Points, in no order, along strands that fork and pass close to each other.
Points whose rows are less than 66.8 apart are linked; no others are. Some points are linked to none.
Fezef: [  6  13  -3 -18 -14  29  21 -11  -2  14  -1  15 -14  16  10   3   9   8
   3  10 -33  16  12   6]
Nid: [ -4  12  29   0  -3 -28 -17   5  -3 -43  -2   4   2 -13  35 -10 -12   1
   0 -21  23   4 -20 -30]
Zare: [-16 -13 -26  -1  10 -25  11 -29  10 -29  -9  -6   4   5 -17 -10  -4 -43
  -2  11  20   1 -35   2]
bil: [ 20  -4  13 -15   5  28   6  16   9  13  10  33  -8   4 -17 -14  17  14
 -11   1 -21 -28  37  41]
gem: [ 36  -8  18 -24   2  16  17  13  -5   0  19   1  14 -15  -7  17  46  -5
 -13 -44 -20 -23   5  26]
giri: [ 24  31  10   1  -9  20  11 -20  14  25 -10  -9   6  -1 -24  21  33 -22
  -8  15   5  21  35  -4]
zuze: [-19   2 -19 -21 -21  -6  -6 -24   2  -8 -22   5 -17 -26  -5 -21 -19  17
 -10  33   6  34   7 -10]
Vuban: [-16  11  -9 -17  -3 -24 -14 -11 -19  -5  15 -10   9  -2  31  -4  27   5
  18 -13 -19  16 -19  -8]
pabil: [-14  17   1 -15  11   2   8  -3   4   9 -20 -27 -24   9 -11  42 -24  35
 -25  22   4  23  14  -3]
libi: [  0  26  11  13   9 -16 -10   2 -27  31 -16  30   7 -17  -3  11   9  21
  10   0  12  20  -3 -15]
Lavip: [-20 -44 -21   2  10 -14  -8  12  -4 -38  14 -35   0   0  33 -13 -53  -1
   1 -18  10 -13 -18  12]
bunu: [-47  -6 -27 -19  -6   1 -11 -18   8 -15   7   0 -23  31   6 -18   6   3
   0  12   1  -8 -15   7]
rivon: [-24 -18  -4  11   3 -12   4 -11 -10  -4 -29  34 -15 -15   5 -36 -32  -6
  -7  22   4   4  -4  -2]
pamal: [  6 -26  -3   4  -7   2  -9  28   4 -17  20 -15   4 -17  15 -22 -25 -13
  13  -5 -25 -14  15   7]
vol: [  3   3  -1  23 -18 -11   9   6 -12 -13 -17  15  -1  -3  31 -26 -35  14
  37  -3   8  -1 -17 -19]
gimu: [-16   4 -17  17   0   0 -20  -7   5   6   8  -1 -14  11 -19  19 -11 -22
   6  -6  20  20 -18  -6]
did: [-21 -24  17  -1  10 -14 -21   2  -9  -5  -2  12 -24 -16  27  -8 -26  18
 -14  -1 -11  19  -3  -8]
Rukos: [  7 -18  -8 -27   5  -6  -8   9 -19 -17   0 -15  -4  43  14 -18  -4  22
  -9 -12 -29 -32  -6  21]
Lak: [ 11  13  -8  -3   7   6  11 -20   0   5  -2  10   0 -23 -38  27  -6 -32
   4 -15  23  38 -14  18]
fipo: [ -1   7 -13  -3   4  13 -14  -1  13   9  26   2 -14  -2 -26  34 -14 -14
  16 -25  30  43 -12  18]
zetuz: [ 12  38  14  13  -2 -14   1  12   0  -5  -9   5  33 -15 -25   6  10   7
   9  12  21 -23   1 -11]
Zake: [  6 -11   1  17   7  -7  -1  17   8 -26  22 -12 -13  10  42   2 -13 -23
  33 -31  18  -4 -29 -14]
nabem: [-18 -11   3 -13  10 -23 -17 -13  -4 -13   6  35 -16  19   8 -26  -1   8
  22 -43  11   9 -15  21]
gez: [ 26  -4  22 -23 -12 -20  20 -27 -13  -1 -13   3  27  11 -16 -18  20  33
   3 -14  -6   2  26  19]
fafun: [ -4   2   9   5  10  -3  34   4  39 -22 -16 -16   7  21 -16  12   5  -1
 -21   0  23 -18 -12   2]
tiz: [-22  -1  -8   0   8 -29  10   2  21  -5 -18  14  -3   9 -10 -19 -18 -14
  21 -16  18  37  -6  -7]
num: [-23 -29 -16  32  50   4 -20  14  -2 -18  10 -18 -21  14  26   9 -32  -2
   4   1  43 -24 -16   8]
Fer: [-29 -15  -5   5  18 -10 -21  29  20   3   0  -9 -15 -20 -13  13 -25  -9
 -14  -2  13  42  -7 -28]
Ped: [ 30  16   1   7   5  -4  12  12  11  23 -42   1  30 -16 -34  10   6 -17
 -21  18  22  20  44 -26]
folat: [-27  22   1 -12   8   7   4   6  19   7   5  -2 -29   3   2  37  -1  37
 -14   8  14  15   3 -15]
vedu: [ 13  -4  11  44   5   9  18   9   1  13 -19  14  11   4  21   2   1 -26
  19  -5   0   1 -20 -21]
zozed: [ 26  -1  20   7  -1   3  14   5  -7   7   9  11  12  19  28   9  45  15
  -3  -1 -14 -34 -13  -6]
pago: [ -4  -8  -9  -1  35  -9 -15  -4 -42   6  -1  16  -3 -13  24  -9  12   4
   0   9 -12 -24 -14   7]
mupe: [-15   8   6  30 -22  16 -27   6  10 -18  19  -9 -16   2  10 -11  -4  -4
  19  10   7 -27  -8 -13]
dod: [ 11 -20  -5 -25  14  31  15  28  15   5  21   2 -11  14   7 -10  26 -20
   2 -14 -43 -22  -2  19]
Lokul: [  8  -7   5  20   3   7  12  -3 -15   2 -11  17  10 -11   4 -10  -3 -14
  16 -12  -4  -3 -22   7]
Vis: [ -7   2  -6   9  -2 -20  11  11 -13 -31  -3 -18  -3   4  33  16 -18 -12
  19  -6  30   2 -31 -12]
lufe: [ 13   5 -46 -15 -26  33   2   3  -3   7  -6   1 -20  52   9  -8 -13  -3
  19   5  -5  -3   7  19]
luse: [  4  -3  21  -8 -25  -5 -29 -10   0   3   0 -28  30 -49 -30   1 -15  -9
 -36   7  15  19  18 -18]
bebil: [-23  13   9 -28  21 -30  -3  -8 -11  -4  -2   4  -6   0  25   9  22   3
  -9  -8  -5  26 -25 -17]
zev: [-29  17 -11 -12   9  -4  -9  16  14 -47  27  26 -27   2  12 -15   3   6
  26  -4  13 -15 -10  11]
dadog: [ 13  -8  -7 -11  10 -13  21  -6 -16  -1 -12   4  11  -1   5   5   3 -10
   9  -1 -16   2  -8  17]
Lel: [ 18  15  22  22   6   4  43  18   6  -3 -21  16  15  -7  -6  18  -9  19
  10   3  20 -35   5   8]
kor: [-12 -18 -17 -27 -11  24   5 -16  17 -17   9   0 -17  14  -7 -18 -15 -14
 -23   1 -22 -19   5  30]
Rov: [ 18 -16  28 -13  12   3   4  12   4  18  21   0  11 -17 -18   2  48   1
 -12 -25  -5 -25  26  20]
Keda: [-38 -21  -6  -2  14 -34  20 -21  10 -21 -11  -4   8   7 -10 -23  -2 -22
 -11   5  -5   2 -10  -5]
Gugin: [ 25  15   7  14  10   2  35 -13  22  23 -10  -1   8  -4 -31  24  39 -23
 -13  18  18  -3  10   0]
misug: [  8  -6  30   5 -13   6 -14 -16  12  13  -3  19  22 -28 -25   0  26 -16
 -31   7   3  13  24  -7]
vifen: [-30  -9   3  -2  -8 -20   1 -10  26 -20  11 -53   5  23  -4   4  -2   7
 -18   4 -14  22 -11 -16]
panom: [ -1  14  30   3   6 -30 -23   9 -10 -24   4   7   2  -5  42   5 -14  41
   5 -21  31  -3 -20 -22]
mino: [  4 -12 -28 -12 -37  32  -4   3  10  -6   7   4 -26  36  10 -12 -22 -13
  -8 -11  -9 -11  -7  28]
Ruko: [ 12   4  29  -5  -5   4  -4   3   2   9   2 -16  31 -32 -27  12   4  -6
 -17  -2   7  14  33  -8]
Raluf: [ -8  27  -4 -24 -11  10 -10   3   6  -9 -14 -28  -2 -42 -14 -13  -9   1
 -18  44   9   6  11 -23]
Deno: [-23  -4 -20  -3  -4  10 -22  27  22   8  -5 -15 -24 -26  -5   7 -46   0
   1  13  41  45 -10 -23]
selud: [ -6 -17  -4  10  -7  -3 -27  -1 -32  -1  12 -10  10 -38   5 -26  17 -18
  -2  19 -18 -25   8  -6]
gep: [ 18   3  -5   9 -20   2 -23 -10 -40  17   2   4  19 -15   3 -22  29 -14
  -5  19 -11 -22  12  -8]
tapar: [-16   9   0  10   5 -29   9  -5  -2 -26 -37  -8  11  12  18  15 -21  -4
   3  -5  35   5 -34 -30]
ramep: [ 23 -22  -9  13  -3  22  22  16  -6  18   1   7   6 -21 -15  -3  13 -42
   6   0 -14  -8  18  12]
guf: [ -2  10  -5  -4   9  -4 -20  -2 -13  15  11  35 -21 -17  28   7  16 -23
  10 -16  -4  14 -19 -12]
vibon: [  4 -21  -4 -17   0  32  -7 -12  -1  10  -4  28 -15  -2 -15  10 -22  11
 -24 -16 -25   8  13  43]
figi: [-13   0 -33  12   1  -3  -3  14  13   9  18 -17  -1  18   5 -12  19 -29
  36  16 -16   9 -14 -15]
kikib: [ -4  -3  -6  15 -20   4  15 -13  30  -7   7 -19  10  30  -8   3  11 -18
   0   9   5   9 -10 -18]
fovo: [ 14   2  -5   1   8   2  -5  11   6  27 -24 -17  18 -39 -14  14 -13 -39
 -17  20  -2  40  14 -43]
Pid: [ 24 -11 -23  -9  12  -8  26   1 -16   3  -4  -7  14  27  -1  14   0   4
  -4  -7 -10 -27 -11  30]
zof: [  7  -5  -1 -20   4 -29   4  10  -4 -18  14  21   1  -8   3 -17   9  12
  40 -48   8  16  -3  23]
minu: [-31   3 -10  32  -9   0 -25 -16  13 -19   5  -3 -12  17   2 -14   0 -10
  12  22  27 -12 -37 -13]
Meza: [ 19 -12  10 -13  -7  -4  -2 -22   2   2  11  -1  21   4 -38 -11  10  24
 -16 -19   9   1  20  36]
Nupo: [  7 -12   9   8  13   4  -8 -24 -39  21 -15  32  -7 -12  24   2   2  12
 -19   5  -9 -16 -20   4]
Fad: [ -7   1  -6   0  25   4 -35   3  -9  33   8  15  -8  32  -3   4  22  26
 -19   5 -23 -10   5  19]
rume: [  6  12   0 -15 -22 -18 -15   0 -34   6  19 -28  20 -23  12   1  18   4
  10  -7 -14   4   0 -17]
seta: [  2   6  13 -13 -19  -1 -21 -32  21 -11  11 -32  10 -27 -35  -2 -17  -6
 -29   8   4  23  13  -4]
tapoz: [  4  -2 -30  12 -37  11 -28 -23 -26  11   7  -9 -12  -2   9 -22 -27  -7
  21  16  26  11 -22  -3]
fene: [ -1  35  -4  38 -10   2  -9  21  -9  -4 -10   0   4  -7  23 -25  -4   0
  22  31   0 -19 -13 -27]
Riv: [ -3  11 -29 -12  -7   6   6   2  22  -3 -15 -24  -9 -19 -20  10 -40 -19
   5  14  31  31  -4 -17]
Nizus: [ 31  14  17 -13 -27  -3  14 -14 -27   3 -10 -14  27 -12 -11  -5  16  28
   5  -6  -5  -3  40  14]
fugeb: [ -1  28  13  14  12   0  -7  22  -3  14 -29  29 -10 -24  17   6 -20  17
   4   7  15  12 -11 -32]
regiz: [  1  10   6   5   4 -20 -16   6 -22 -17   1   5  24 -40 -16  -9   3  -9
  12   2  24 -14  -5  -6]
Vaz: [ 21   2   9  -4 -38   5   0   4   3   0  25 -30  27  24  12  -1  16   2
  25 -28 -21  -7  -2   9]
Virat: [-17 -13  -9  -1   2 -15  -9 -12 -11   2 -23 -10  -4 -21 -10 -29 -26  -4
 -16  38   1  23   1 -14]
ligef: [  3  22   7  29  -9  -2  12  -4  19   8 -26  25  16  16 -30   9   4 -18
  -4  19  33  -5 -28 -31]
ribo: [-13 -26 -27 -16  43  19  -8  27   2   1  11   4 -26  31  18  13  -1  -2
  -7  -9 -35 -11  -5  13]
zon: [ 18   1   1  32   6  17  -7   6  -5  31  -1  35   2 -13 -27 -15  24 -10
  10   5  -1   9  30  11]
dilir: [-32 -14   0 -12  31 -33  -1  -5   5  -6 -15  -7  -6  -3  -2   1  -2 -15
 -18   3  -5  24 -21 -17]
kago: [-11   3 -20  -8   8  23 -20  21  -3  13  20   2 -20  25  12  23   9  18
 -15  10 -28 -21  -4  14]
gebo: [ 23  10  -5   8   6  -2  18 -12  11   2 -30   9  30 -16 -37  10  18 -28
 -13   6  19   9  11 -10]
senak: [ 17  16   1  19   1   4  25   6  -4  21 -15  13   0  16  26  23  22  -5
  19  -1  -2   7 -29 -18]
Tiv: [-31  -4  -4 -24  -1 -10 -13  -3  15 -20  -3 -49  -1  -3  -6   0 -10  -4
 -16  29   9  15 -10 -35]
tov: [-18 -15  -1   7  39  -7 -18  20  14 -26   5   6 -25   5  23  20 -19  10
   2  -9  35 -13 -10   0]
sekiv: [-28 -12  -8   8  41 -11 -10 -10 -20  11  -7  14 -25  13   7  -3 -11   9
 -14  13  -3 -14 -18   4]
mela: [-18 -11   9   6  21  -5 -20  31  38   1  -6  14   1 -27 -18  -2 -14 -21
  -9 -10  15  17  -4 -20]
raru: [  3   4  19 -23   9 -33 -10  13   6 -14  21  -2   7   0  15   4  12  11
  21 -41   6  17 -15   7]
Vofal: [-13   7  -6 -19  21  15   8  23  -1 -18  14  15 -23  -1  14 -16  11  23
  -6  20 -28 -35  10  14]
kufu: [ -2 -26  10  13   5  10   8 -22   3  18  -8   9 -18  25  26  19  -6  -8
 -27  -6  -8  12 -23  -6]
gupa: [ 16 -15   4   9  20   3 -16  15   2  42  23  -5  11  17 -22   4  48   6
  -3 -10 -10 -26  23  10]
Gar: [  0  15  31   5   7 -38 -11  24  -1 -17   5  22   9  11  30   1   9  47
  11  -7   6  -4   6 -19]
lup: [  8  11  12 -15 -36   8 -10  -6  13  -1  11 -37   2 -26   7  21 -14   0
  -8   3  -6  23  -3 -29]
sak: [-41   0 -31  13  -6 -15  -3 -12  19 -25 -15 -11 -15  40   6 -11  -2   0
  17  19  26  -1 -18  -8]
gur: [ 28   9  -2  19   4  11  24  -6 -27  21 -12  12   3  24  17  24  35  -1
   2  10 -10 -27 -17  -5]
Tizo: [  6 -14  -7  11 -20   2   9  26  21 -15   5 -30  -7 -14   7 -10 -39 -11
  31   0 -10   5   0 -10]
kebi: [ -4  10  -2  -2   8  21  24   6  28 -19   4   7 -10  21 -17  25  -5  11
  -8  -7  10 -13   4  24]
tizek: [ 19  24  15  12  18 -13  33  25   5  -2 -40  -4  29  -7 -12  26  -2   7
   7  12  23 -20  -5 -19]
zot: [-30 -13   6  -9  30 -25 -11   5  -2 -22  -3  15 -25 -10  19  11 -34  17
 -12  -9  20   8 -22  -7]
didop: [-26  10 -22 -30  28  -6  12  24  12  -6   6  -3 -12  -4 -17   1   5  23
  30   8 -16   8  28  23]
geru: [ -5  20  14  -9  10 -18  -5  27  -3 -10  17   6   2   9  14   3  12  36
  26  -5 -17 -17   8  -4]
varif: [ -8   8  31  -9 -22 -25   3   0   2 -46  -2  31  12 -24  16 -20 -16  -1
  -1 -24  25 -10  -8  -2]
zor: [ -5 -10  16  22   6  -8 -20   8  -4  -8   6  -2  24 -32 -12 -15   2  -8
 -15  21   7 -27  10  -6]
Solez: [-15  22 -24  -1  21  -2   4  15  15   8  12   5 -15   8  -6  10  34 -11
  26   3  -3  14  -8  -3]
Tedev: [-14 -40  -3   7   4  -4  26  13   0 -30   0  -1 -10   9  16 -28 -47  11
  14 -25 -10 -26   2  20]
Ger: [  6   1  34  -2   1  -9  11 -12 -30  11  -9   9  10 -20   0   1  40   6
 -25  13 -10 -11  16  -8]
bogas: [ 16  25  16 -12 -28 -18  10   7   5 -11  17  -4  30   2   6  -4  31  12
  30 -28  -8   3  13   6]
fovov: [ 22  16   6  45  -2  -1  14 -18   5  24 -28  24   9  16 -16  12   5 -11
   1   7  28   8  -4 -13]
seliv: [ -4  -3  27  -3 -18  -4  17  -6   1 -28 -21  25  -3  -4   9  -1 -37  13
   3 -22  31  -5  -9   9]
lusap: [-13  17  -5  -1  12   1  -1  14   3  14   9  34  -8  -8   3   4  30 -23
  35 -10  -7   7 -17 -18]
felig: [ -5 -38 -17  -7   2   4  25   7   7 -35   2 -27  -2  24  31  -5 -44  -8
  -2 -11 -13 -12 -12  12]
tivat: [  5  14  20 -10 -12 -16  20   7   6 -25   6  -7  20 -13   4   2  14  -8
  26 -27   9  12  -8  -8]
Rafek: [ 12   3  10 -28  -3   4 -18 -24  -9   7  16  -5  16 -18 -29   5  -5  -3
  -3 -14 -17   4  20  26]
buv: [ -2  22  20  15  -5  -1   9  14  -1   3 -26  24   0  -6   6  13 -38  19
  10 -27  31  17 -10 -12]
Bonup: [-14 -21 -22   1   2 -13 -12  39  -8  -8  22 -10  -9 -32  22 -24 -24   0
  29  19 -24   3   8  -3]
tebeb: [-20  -4 -38 -28   6  -5  -1 -17 -13 -17   6 -15 -10  13   9  -6   6 -13
   8   9 -10 -10 -20  20]
zavi: [-21  14 -13 -26 -21  -3  -5 -38   5 -17  -2   3 -13   0 -25 -15 -16  31
 -18  18  10  10  18  14]
deso: [-19  19  -2 -17  -4  -2  -9 -10 -12 -14  -5 -40   2 -23  -1   8   0   1
 -21  45   0  -3 -12 -20]
fod: [  7   1 -10  22 -27   5 -20 -37 -18  17   5   4   0   7  -6 -20 -23   9
  -4   9  19   1  -7   7]
domiv: [ 28  -7  -3   6 -19  21  10 -15 -21  -7   6 -18   2  -8  22  22  -6 -13
 -24  12  -1 -36 -30   3]
tur: [ 13  11  17   3  -2  -8  10  -8 -16  28 -14  19   9  -8  -8   9  34  14
  -5  -3   1  13   9  -1]
Rotal: [ -6  -3  -5   9 -21  12 -13   2  -2  13   3   5  -6   6  12  -4  -4  14
  -2   5 -23   0  20  -1]
zasus: [ 16  16 -33 -19 -23  25   5  -6 -10  11  -2   9 -19  45  10 -10  12   3
 -14  10 -31  -3  10  17]
refur: [ -2  -6  11 -14 -14  22   7 -18  28   6  19 -20   4  28 -12   9  20  12
 -20  -6 -18  -8  19  14]
Gal: [ 28   1 -18 -30  -6  16   7  -9  -8   5  13 -15  12  29  -2   9  13 -13
 -10 -17 -14  -8  -4  31]
litis: [ 17   5  -1   9 -30 -10 -10  -8 -20   2 -11  22  27 -20 -18 -34  11  -7
  20  13  -1  25  47 -11]
mazit: [ -7  -2   2 -11 -15 -16  -7 -12  -4   6  -1  16  12  -5 -17 -38  17  13
  13  -3 -18  23  38   4]
sof: [  7 -10  22 -20  12   5  16   3  17  13  14 -32  10  20  -6  37  35  13
 -23 -14 -24   5  13   0]
fome: [-16   2  -6  19  18 -24 -12  16  21  -8 -12  15   5  -7 -29  -9 -18 -15
  19 -10  31   8  -7 -12]
Lole: [ 27  16  -5  -3 -26   9  24   0 -23   2  -2  -9  19  -4  -5   1  33  -3
  16  11 -14  -6  55   1]
ponin: [ -1   8 -14  33  -8  -8  -8  26  -7   3  -5   7   0 -18  14 -25 -31  -3
  27  20   3   6  -3 -35]
geri: [ 19  -8  -7   2 -13   7 -23 -44 -41  10  -8  17  -6  -2   9  -8 -27   9
 -23   4  14 -17 -22   2]
vup: [ 23   5   4  18 -27   4  12  -8 -15  19  -1  -4  19 -13 -15 -31  20 -27
  10  16  -9  12  42   1]
Runu: [ 10  11 -13 -12 -26  10 -15  -7 -20   2  24 -30   1  -7  18  16  -9  -3
   2  -4  -2  11 -18 -11]
fege: [ 14   6  22  -6 -18  36  25 -24  32   9   7  -8  -3  13 -15  29   4   9
 -25 -13 -14  10  20  14]
selib: [  8 -13  17  11  14  -7  -9  15   3 -20  25   2   1   3  25  21   2 -18
  -5 -25   0 -18 -26  -8]
Miled: [  5   1 -10 -10   2   9   5  -5  -6  17   0 -24  -7  22  -7  39 -21  35
  -8   1  -8   4  14  20]
derad: [ 13   2  27  10  -2  -2  17   0 -22  -8  -8  25  15  -2  12 -12  55  14
 -13  13   0 -47  10 -17]
fofa: [ 18  38  10  18 -33  15   1 -18   7  28   7  -5   5  12   0  12  31  -5
  -2  23 -13  15  11 -13]
dif: [  2 -12 -35  17   7  -3  -5   9 -18  10   9  -7   1   1   7 -29  -3 -29
  28  15 -18  -6 -12  -8]
toda: [  8 -23  -8 -20  31   0   5  29  -4  -8   3  -9  -9  57  32 -10  -1   6
  -7 -18 -23 -17  -8  16]
roga: [ 18  -3  -8  21  -2  -6  10   3 -13  28 -23 -17  19 -10  -3  12   5 -23
  -7  19 -10  29  -5 -41]
Zufas: [ -5 -24  17  23   9 -19  -6  20  -5   4 -10   5  12 -19 -13 -26 -15   7
   2   5  -3  -6  22   0]
Logaf: [ 18   4 -18  17 -48  14   2  -9 -18  -4  -1  -2  -8  -9  29 -22 -44  -3
  31  -2  19   2 -17  -2]
Lif: [  5  11 -14  18 -41  12  -3 -24  28  23  24 -19  -1  29   9   7  17  -2
  -3  19  -2   3  10  -9]
Liko: [-17  29   4  -8   1  12  -2  19   8 -10  27   8 -11  -4  12   1  25  17
  16   8 -29 -18  18  -3]
rafe: [ 10 -24  27  35  12   5  -6  41   4  16  -8  20  13 -23 -11 -14  -5 -12
  -2   3  -6 -14  45 -18]
tibud: [ -8  20 -16 -18  26   6  10   2  18   8  12   3  -5  -7 -36   0  31  -6
  20   4 -22   4  15  23]
Sopun: [ 22  20   7  26  -1   1  28  24  11   6  -9   9  12  15   9   4 -13  27
  38  -7  23 -15  -1  10]
Sab: [-22 -14 -12 -13   4 -28 -21  16 -13 -14   0  -3 -13 -25  19 -29 -43  17
  11  11 -12  20  -8  -6]
tof: [ -4  -7 -25   7  -4 -12   3 -19  12  -3 -10 -15  -5 -10 -20   4 -18 -37
  -1  10  17  22 -23  -5]
saz: [ -2  -3  23   6 -14   8  -8 -23 -30  14   3  20  13 -29 -11  -9  45 -20
 -19  10   2 -11  25  -8]
Kamop: [-23  -5 -33 -22  31 -15   3   6  -2  -1   9 -28  -9 -12 -28  -5 -16  15
  12  26  -8  12  14  16]
Kebom: [-12 -29  20 -15  13  -6   8 -24  13   4 -12  -9  -6  45   2  -1  16  20
 -33 -17 -10 -19 -19   9]
mup: [  9   6   8  31 -13   6  19  23  10  -8  -1 -13   4   5   0   4 -27  10
  29   3  11  -2   7 -13]
soz: [  2  -2   1 -22   1   1   3 -29   3   0   5  -8   4 -29 -27  13 -18 -17
  -7 -21   0  30   2  27]
voziv: [  4  24   1 -17 -17  22 -24 -20  20  10   1 -23  -9 -34 -22   7 -20  -8
 -33  31  22  20   6 -22]
fem: [ 11 -19  27  37   2  17  10  15  12  25 -13  24   5 -10  -7 -19  20  -7
   1   1  -6  -1  22  -5]
vema: [-16  22   1   7   9  -4  16  -5  37 -12 -29   7  16  18 -23  22   1  -1
 -22   8  45 -12 -30 -21]
nukim: [ 15  -9  15 -13 -11  29   7   0  18  10   2   2   4  20 -11 -15  12  13
 -10  -7 -22 -12  47  24]
dode: [ 19  16  30 -31 -26  13 -13  -7   8 -23  10 -43  10 -39   3   9 -14  -3
  -4 -14 -13  21  17  -3]
Gom: [ 22 -13  17  19 -12  10  19  -1 -10  -8  12 -13  10  -5  19  39   8 -27
  -8 -14 -10 -24 -27   2]
fano: [-12  11  13   4  12  16  11  23  24  10  -1  15 -15  10  -7  32  -4  27
  -5   0  -2  -6   1  -2]
sune: [-11   2  19   6  10  -5 -21  -4   4  -4   4  42 -19   3  28 -14   1   0
  13 -33  10  11 -20  -9]
Rugul: [  9  -1 -13  15  -4  20  15 -11 -15  13  -2   0 -14  13  27  32 -21  -2
 -18   1   2  -9 -34  -9]
mal: [-13 -20  23   3  17   2  -3 -33  -1  13 -10  15 -14  32  21  14  -2  20
 -38  -9  11  -6 -28   2]
zona: [ -7 -34 -14  16  30   1 -28  14 -16 -22  21 -28 -18   8  51   1 -49   9
   0 -22  20 -15 -13  -1]
zunel: [ -5 -13  -3  -6 -11 -12   7  -5  15 -14   2 -35   8  23   3   9   0 -17
   0 -14  -7  17 -16   0]
Suta: [-21   6  -7  -8   6  -2   1 -12  -6  -9  -9  -2   2 -15 -31  -9 -15  13
   0  21   1  -3  19  21]
zata: [ -1 -10  -9   5  29  12  18  26   7  11   4  14 -22  15  11   2  15 -13
  11 -17 -31  -6   2  14]
dipi: [ -8 -12   2   7   5   9 -20  -5  -2  23   9   9 -15  41  -5   3  -1  26
   0  -2 -13   9   6  -1]
nok: [ 23   6  29 -25  -6  34  27  10  14 -15   9  -1   9 -11   2  25  28   4
  -3 -24 -19 -13  26  29]
surin: [  4 -10   5 -11  19  15  13  12  -9 -12   2  25  -9 -16   1  -9  14   5
  -7   0 -23 -29  26  24]
Ged: [ -2 -14   0 -32   1  38   7 -19   3  -7  12   7 -18 -10 -20  -5  -7 -15
 -31  -1 -32  -3  19  40]
debas: [-27  -4 -12  -7  20   8 -35  -7 -12   4  16  28 -13 -19 -30 -12  -5   3
   5  -9   9  -4  -4  29]
kulu: [ 24  -5   9  -2  17 -15   7   4   1  31  11 -27  27  23 -21  23  40  17
  -3  -4  -5 -10  10  10]
Kapet: [ 13   5   3  11  -3  -4  -3 -10   0  30   2  21  -1   2 -32 -16  18   1
  17  -9  -8  20  44  26]
fida: [-26 -14 -18  10  27   7 -16 -19  -1  16  -6  20 -30  39  -9  -9  -1  17
   0   7  15   2  -4  13]
Leges: [ 36   8 -19 -35 -10  15   3   5 -15  18   7  14   7  50   6 -11  18 -12
 -10  -5 -26  -3  -7  29]
Puz: [ 19 -15  35   4 -19  27  22 -18  24  -7  -8   1   3  -2  -6  14  -2  -5
 -32 -12 -11 -10   1   3]
Sagel: [-10  23   8  28 -22   7 -11  13   9  -1  15 -14   6 -18   7 -10  10   2
  25  17   2 -18   6 -31]
fumu: [ 10  -2 -13 -22   4  21  -1  -8  -6  24   4  -9 -18  -6 -17  18 -21  27
 -23  -8 -10  14  33  37]
bafez: [-20  -3 -35  -4   9 -10 -31  -5 -20  -2  16 -11  -9 -11   3 -24  -2 -16
  20  28  -6 -26 -17  13]
Nudar: [ 27  13  -2  36  -2 -11   5 -11 -13  35 -36   4  21  -9 -10   6  -4 -15
   2  10  18  27  -1 -28]
kemog: [  0 -10  -3 -42  10 -11  11 -15  -6  -6  -6 -16  -2  41   0   1  16  27
 -31  -5 -14 -20  -2  24]

A fork is a point with three links, a tip a point with one. Leave the first point through the second and follow the links. Name the first fork or tip that comes.
figi; dif: dipi
bil; surin: Ger
Lole; vup: zor
Ped; gebo: saz
fugeb; buv: refur
zasus; lufe: fovo
fovo; roga: zasus

A fork is a point with three links. Follow the links from the first point to the second and name the forks in between, in order.
fumu; fugeb: zasus, Ger
Meza; zunel: zor, saz
lusap; Fad: Solez, dipi
geri; Lokul: dipi, zasus
Suta; sak: Solez
Vis; dadog: ribo, dipi, zasus
vol; kufu: dipi, ribo
